Points, in no order, along strands that fork and pass close to each other.
Two points are linked if the straight distance between their rows is under 89.5. Some points are linked to none.
k597: [ 13  -3 -33  51 -13  -3  15  29   5 -12   2 -31  49  46 -38   2 -28  -9
  11   0 -24 -18   3  -2 -36 -44 -25  12   7]
k389: [-31  40 -21   8 -29   2 -24  30  20   6   6  27  33   0  -5 -23  -3  43
  10 -13  36  -1 -12 -48  -3  -5  20 -33  36]
k543: [-14  14   0 -10   5  26   3 -38   0 -14   9  -8 -31 -14  -3  18  27  10
   1  20   2  29   4 -16  44  42  28 -48 -12]
k186: [ 39  25 -26  26 -31  -5  11  -8  21 -21   2   0   6   2   5 -17  36  22
   9 -17 -13  -6  35 -25   3 -49  21   5   5]
k57: [ 30   5 -16  15 -13 -10   7 -12   8 -20  11   4  -5  10   8  -9  25   3
 -12 -13 -26  -9  29  -8  20 -46  22  25  -1]
k356: [  9 -11 -26  25 -12 -11   6  29 -11 -11  11 -18  19  37 -24  21 -12  -7
  -6  16 -25   1   8   4   7 -38 -20  17   7]
k687: [ -1  -7  14 -25  11   9 -30   4 -42 -10  19   9 -33 -14  23   5  13   2
 -14  11  -8  14  14 -22  44  18  18  -8 -26]
k345: [-19  -2  13  19 -34  -4 -29  34  -6  10  27  -5  -4  25 -29 -29 -51  20
  -1  -5  21 -18 -18  18 -19  16   4   6  12]
k827: [  2  16 -17  25 -14   6   5  20   1   3   5  -9  16  -5 -15  -1  20  32
   9  11 -17  30  11 -32  14  -4   3 -20   1]
k777: [-14   3   1 -19  -3   0  -8 -40 -16  -2   9   2 -36  29  -3   6 -32 -21
 -12   5   3 -14  33  -2  27  10  19  17  -7]
k739: [ -9   6 -28  -3   1  -2   9  14  16  -2 -38   2  34  18  -7  21  -3 -18
   4  -6  29  -9 -26  15 -33 -24 -39  -9  17]
k581: [ 33  -7 -26  27   8 -11  34 -12  31 -11 -16  -7  36  14 -16 -15  -5 -17
   8  -8 -16 -31   2  22 -52 -35  12  30  11]
k766: [-26 -15  26 -50  12   1 -21   4  -1  24   1  10 -28 -31  25  25   3 -27
   0   2  19  -4 -25  21   5  39 -13   5   0]
k78: [ -2  10 -19  41 -53  12 -22  23  10 -21  -9 -19  34  45 -33 -17 -46  19
  32 -15  58 -22  -2 -14 -38 -23   3 -10  11]
k55: [-29  29 -10 -28 -27  -3 -46  51  -1   5  15  33  17 -16  12  -6  12  28
  -8  -4  28   1 -28 -22   4  10  20 -34  25]
k110: [ 13 -21  29 -10  38   2  14   0   2  -5  10  -6 -31 -44  43  19  30 -33
 -20  -5 -17  25 -12   3   1  15 -11  11 -16]
k178: [-27  42  -5   0 -12  14 -10 -13  15   8  -7  16   3 -11   2 -16   1  21
  -4  -8  29  11   5 -40  13  14  28 -29  10]
k374: [-12  10 -13   5  15   2  -2  -3 -13   9   4  -1  10   4 -14  11  10  11
  -5  23 -10  23   5 -29  34  -9 -11 -14  -6]
k768: [-21   2   8   1 -17   2 -39  42  -9 -11  34 -15 -17   4  -9  13 -19 -21
 -23  16  18  13 -29   4 -10  18   9  -8   7]
k391: [ 27 -23  34   1  22  -7  50 -33  -3  -7 -27 -13 -19 -11  33   6 -11 -29
   4 -11 -18   5  30   8 -29   5  -1  28 -19]
k813: [ 15 -19   8  20  26 -16  39 -19  32   5  20 -12   3 -18 -31   2   4  -9
  -3  -2 -35  22 -12  28 -39  17   0  17   7]
k378: [ 39  -9 -30  52  -5  -5  35   5  18 -13  -1 -28  59  28 -34 -15 -19  -4
  21   4 -33 -34   9   8 -55 -40   4  25   8]
k299: [  9  13 -20  35 -21   4  14   9   1  28  -5  -9  50  22 -34 -40 -22  41
  37  16 -14 -33  16 -15 -15 -21   0  16  11]
k728: [-10   3   1  21  11   1   7   3  34   4  10  -8  -3  -4 -20 -14 -16 -16
 -12 -14   5   8 -21  15 -38  13   7  22  11]
k902: [ 11   3 -22  15 -39   6  -1  -5  10  -9 -36  -9  33  38 -20 -14 -33   0
  28 -14  48 -37   5   7 -38 -26   6  13   6]
k126: [ 21  23 -20   7 -37   2  -4  17  -1  -6   1   5   4  -9   6 -10  40  43
  17  -3  -4  13  26 -32  20 -24  13 -13   3]
k423: [ 12   9   7   8  32  12  25 -64  12 -15  15  -5 -10 -30 -10   1  43  20
   0   4 -15  36   9 -15  52  22   7 -49 -22]
k116: [ -7  19 -15  -7  39  -4 -16  26   0   4  -7  30  11  -8  31  -4  12 -17
 -29 -13  -9  -3 -24 -10  -6 -29 -25  10   9]
k495: [-11  13  -4  25  -7   8   3 -42  31  -5  10  -5 -15  14 -15 -41 -31 -10
  -2 -15  13 -23  18  -8 -18   5  55  25  -1]
k457: [  0 -10  -6  26 -41  -4 -16  29  -5  10  -5 -21  30  46 -41   9 -31  13
  10   6  12 -22 -24  28 -16 -20 -44 -15   9]
k373: [ 18   3 -20 -12  26  -5   3  32 -11 -13 -22  15  10 -12  40  17  40 -13
 -14  -6 -18   3 -15  -5   5 -40 -30   2   3]
k17: [  6  -2 -25   8 -19  -4 -17  58 -34 -12   3 -10  18  26  -5  28   1  -3
  -5  19  -7   8  -4  -6   3 -32 -26  -7   6]
k346: [  2  16 -23  -5 -26  -5 -36  65 -50  -2  -9   6  33  28   1  14 -11   9
   5  13  13  -7  -2 -15  -3 -29 -36 -21   6]
k81: [  2   3 -15 -14 -16  -7  20 -15  31   6 -28   5  16 -16 -18  14  33  13
  14  -6  13  14  -6  17  -9   1   0 -16  12]
k974: [-16   5  11   5 -10   3 -29  22   4  17   4  13   9  15 -10 -42 -52   5
   3 -23  30 -31 -19  16 -37  10   2  23  13]
k349: [ -4  15  -3  20   2  -1   2 -29  43  -9  20   3 -21  -5  -2 -24   0 -14
 -19 -25   0  -3   6  -2 -13  -3  39  21   3]
k322: [-36  26  27 -19   8  35 -34  18 -23  -3  30  -5 -21 -32  16   1  -3  -6
 -14  24  16  18 -28 -29  12  67  32 -40   4]
k74: [ 13  -8  10   9  18   5   4  25  -6 -11   7 -12 -12 -32  16  10  32  -6
 -16   8 -21  41 -10  -4   2   7  -1  -4 -12]
k732: [  0  20   2  -4  16   2  -1 -29 -16  20 -11  22   5  -5  11 -25   7  25
  -3   0  -9   1  29 -33  40 -12  -2   1 -15]
k19: [ 24 -28  28   5  64 -16  48 -69   4  -6  -3   5  -4 -21  24  -5  21  -3
  -5  -2 -31   6  21  -2  38 -16 -21  14 -29]
k398: [ 16  -1  10   4  39  -7  29 -60 -14   4 -19   8   8   3  26  -8   9   0
  -8   2 -19  -5  34 -24  41 -30 -17  11 -22]
k329: [-30   9  16  -3   6  17 -26  29  -9  -1  32 -17 -14 -22  -7  17   0 -16
 -21  29   5  27 -35 -11   3  44  12 -20   3]
k363: [ 14 -26  31 -19  46 -12  41 -46  20  -1   3  -5 -32 -43  27  26  32 -27
   3  -4 -13  26  -2  15  -4  29 -12  -2 -18]
k44: [ -4  -1  32 -22   7  10 -18 -39  -1  -1  20  14 -51 -10  36  -7  11 -20
 -15 -38 -19 -14  33  -4  41   0  34   9 -24]
k545: [  9   3 -26 -15 -18 -11  22 -23  34   9 -34  13  27   4 -19  -2  23  16
  22 -12   3 -23   1  27 -12 -22   0   8  16]
k811: [ -5  27 -12  -1 -13   9 -23  37 -26   1 -30   9  17   8  18  -8 -17  -4
  -2  -8  28   4   6 -26 -19 -15  -9  -6   4]
k196: [-16  12  -2  10  30  -2 -16  23   5   9  11  18  -2   2  12 -14 -18 -25
 -29 -12  -3  -1 -21  -3 -20 -10 -12  28  12]
k754: [  9 -12   9   2  50  -4  44 -69  13   6  -5   2  -1 -23 -11   4  26  12
   8  10 -23  24  11  -3  29  13 -12 -19 -22]
k505: [-21  14   0  -3 -33 -19 -50  47 -43  -4  45  15  -8  14  -4 -16 -27  24
  -7  16   8   4  12 -28  10  12  23 -21   5]
k248: [ 10  -1 -10  42 -55   8 -18  30   6  -4 -17 -19  46  51 -41  -7 -39  19
  25 -14  35 -36 -28  17 -37 -28 -40 -25  10]
k890: [ -7 -20  28 -18  36   4  35 -28   4   9  -4 -12 -25 -38   5  28  13 -13
  15  20   1  33 -16  13  -6  62 -18 -21 -11]
k654: [ -7 -15   0 -21  13  24   4 -35 -28 -11   6  -9 -43   6  -9  18   1   9
  17  32  -4  17  16   0  51  51  11 -30 -18]
k556: [-22  16   3 -33 -10   4 -35  24  14   5  10  21 -10 -31  19   3  32   7
 -14  -9  13   8 -26  -2  11  14  22 -17  10]
k952: [-25  17  18  -8  20  29  17 -23   3  11 -11 -19 -14 -23  -5  14 -16 -11
   8  17  20  27 -17  -4 -10  71  -3 -37   1]
k36: [-11   4  -6  -6 -10   7   7 -48  -8  -4   9  -5 -36  25 -22  -1 -16   7
   7  16  -4  -3  32  -1  34  26  28  -6  -5]
k644: [ 19 -20  -5 -14   1 -16  11 -13 -10   5 -15  15   9  23  14 -11  -9   0
   2   2 -25 -51  24  19  14 -39   3  52   5]
k706: [-19  -6  18 -23 -20  -6 -48  27 -20   1  26  -3 -22  15  -2  16 -38 -30
 -23   3  32  -9 -23  21  -9  23 -10   4   5]
k519: [ 11  22  -9  -4   3   1  -5   4 -22  15 -26  25  17   7  25 -27  -4  14
   0 -13  -4 -17  26 -28   5 -33  -8  19  -2]
k504: [ 35 -41  -3   9  11 -21  42 -10  -2  -4  -2  -8  10   4 -18   9  12  13
  14  17 -41  -2  14  28   6 -15 -11  29  -4]
k46: [ -4 -40  16 -14   1  -9  10  18 -16  24  -8  -9  -1  -6 -19  11  -6  23
  22  21   0   7 -21  42   4  27 -35   1   0]
k24: [ -4  -3  12   1  19  17 -11  30 -16 -15  14 -21   3 -35   6  24  40  -8
 -16  37 -13  43 -27 -23  15  15   5 -23 -12]
k837: [ 19   7  16  10   9   8  25 -35  -3 -17 -22 -17 -25  -8  28   1   0 -30
 -15 -14  -5  18  35 -15  -8  -1  15   6 -21]
k159: [  6 -29  17 -28  11  -1   6  -1  -9  16 -13  15 -19 -25  19  -5  22  18
  11 -11 -16   5   6  20  20  15  -2  17 -15]
k923: [ -9 -15  -5   4 -10 -11  -1  15   1  16 -19  -8  27  31 -22  20 -25  -9
   2  10  20 -17 -35  38 -16 -16 -59  -6  13]
k117: [-18  -8  22 -46  23  10 -29  -9   8  13  16  20 -27 -46  33  14  43 -11
 -12  -9   0   5 -20   5  36  23   8  -8 -11]
k664: [ 20  -7   8  -5   3  -9 -10 -19  -1 -20  18  14 -27   1  32  -1  26 -10
 -28 -26 -28  -9  29  -4  48 -37  21  25 -16]
k130: [-16   4 -16 -19 -10  -3   1  13  17   5 -25  -4  23  -8 -13  33  22  -3
   1  13  26  17 -31  15 -10   4 -19 -27  14]
k323: [ 20 -26  16 -12  13  -8  29  12   5  -6 -32   3 -12 -10  43   7   4 -31
   2 -27 -16 -14   4  30 -38 -13 -14  36  -3]
k243: [-18  -5  35 -42   9  18 -20 -35   5  16   9  15 -48 -28  38   9  22 -22
  -4 -31  -5  -7  16   1  35  27  22  -6 -23]
k370: [-29  30  14 -19  17  24  -8 -30  -3  15  -9   9 -24 -12  17  -7 -14 -13
  -7  -4  22  10   3 -24  11  42  10 -18  -5]
k2: [ 13 -44  15   2   1 -18  23  13  -4   8  -2 -15  -6   5 -13  10 -13   0
   7   9 -18  -5 -10  51 -13   4 -30  29   1]
k508: [-10   7   2 -14 -18 -11 -36   9 -44  -7  30  12 -27  29   4  -6 -38  -5
 -15   9   5  -7  33 -18  19   6  25  10  -8]
k783: [-33  15   1  26 -33  -5 -34  46  -3   0  42   3  -7  14 -21 -33 -41  32
  -1   1  14   3  -6 -21  -8  18  29 -16  20]
k926: [-10   4 -22 -10 -33 -16 -22  15   5   2  10  18   0  22 -16  -7  -2  23
   4  -2   9 -18   4   7  12 -18  12   8  19]
k491: [-17 -17  27 -29  -3   3   1  11  -9  30 -18  -7 -10 -13   1  11 -15   5
  15  10  25   3 -24  34  -8  45 -30  -6   1]
k825: [ 28  -7 -29  18 -21   1  22 -25  34 -14 -35 -13  48  26 -25 -13 -17 -12
  31 -11  31 -45   2  23 -59 -27  16  20   9]
k223: [ 36 -38  13   5  26 -28  54 -48  22   0   9  -6   7 -15 -23   1  13  -1
  10   7 -45   4  10  34 -20  -2   7  23  -5]
k863: [ 23 -17  -9  -2  17  -7  23  41  -6 -18 -23   0   0 -11  26  20  25 -14
  -6  -7 -22   5 -16  23 -26 -26 -31  13   6]

A fork is a point with three links, a tip a point with one. Leave the first point through the second and follow the links. Name the first fork or tip that comes.
k74; k110 -> k117
k36; k654 -> k732
k117; k766 -> k728
k581; k825 -> k545
k116; k373 -> k837
k732; k398 -> k974

Follow the links from the first point to the second, and from the first to the third. Name the last point that the two ways share.
k491; k654; k370 -> k117
k902; k654; k664 -> k732
k863; k178; k495 -> k728
k55; k2; k374 -> k117
k356; k777; k827 -> k732

A fork is a point with three links. Follow the links from the first point to the second and name the forks in between, in order.
k374; k389 -> k117
k457; k126 -> k732
k346; k504 -> k732 k117
k766; k706 -> k117 k329
k495; k117 -> k728
k837; k556 -> k728 k117
k389; k519 -> k117 k732
k322; k44 -> k329 k117
k768; k952 -> k329
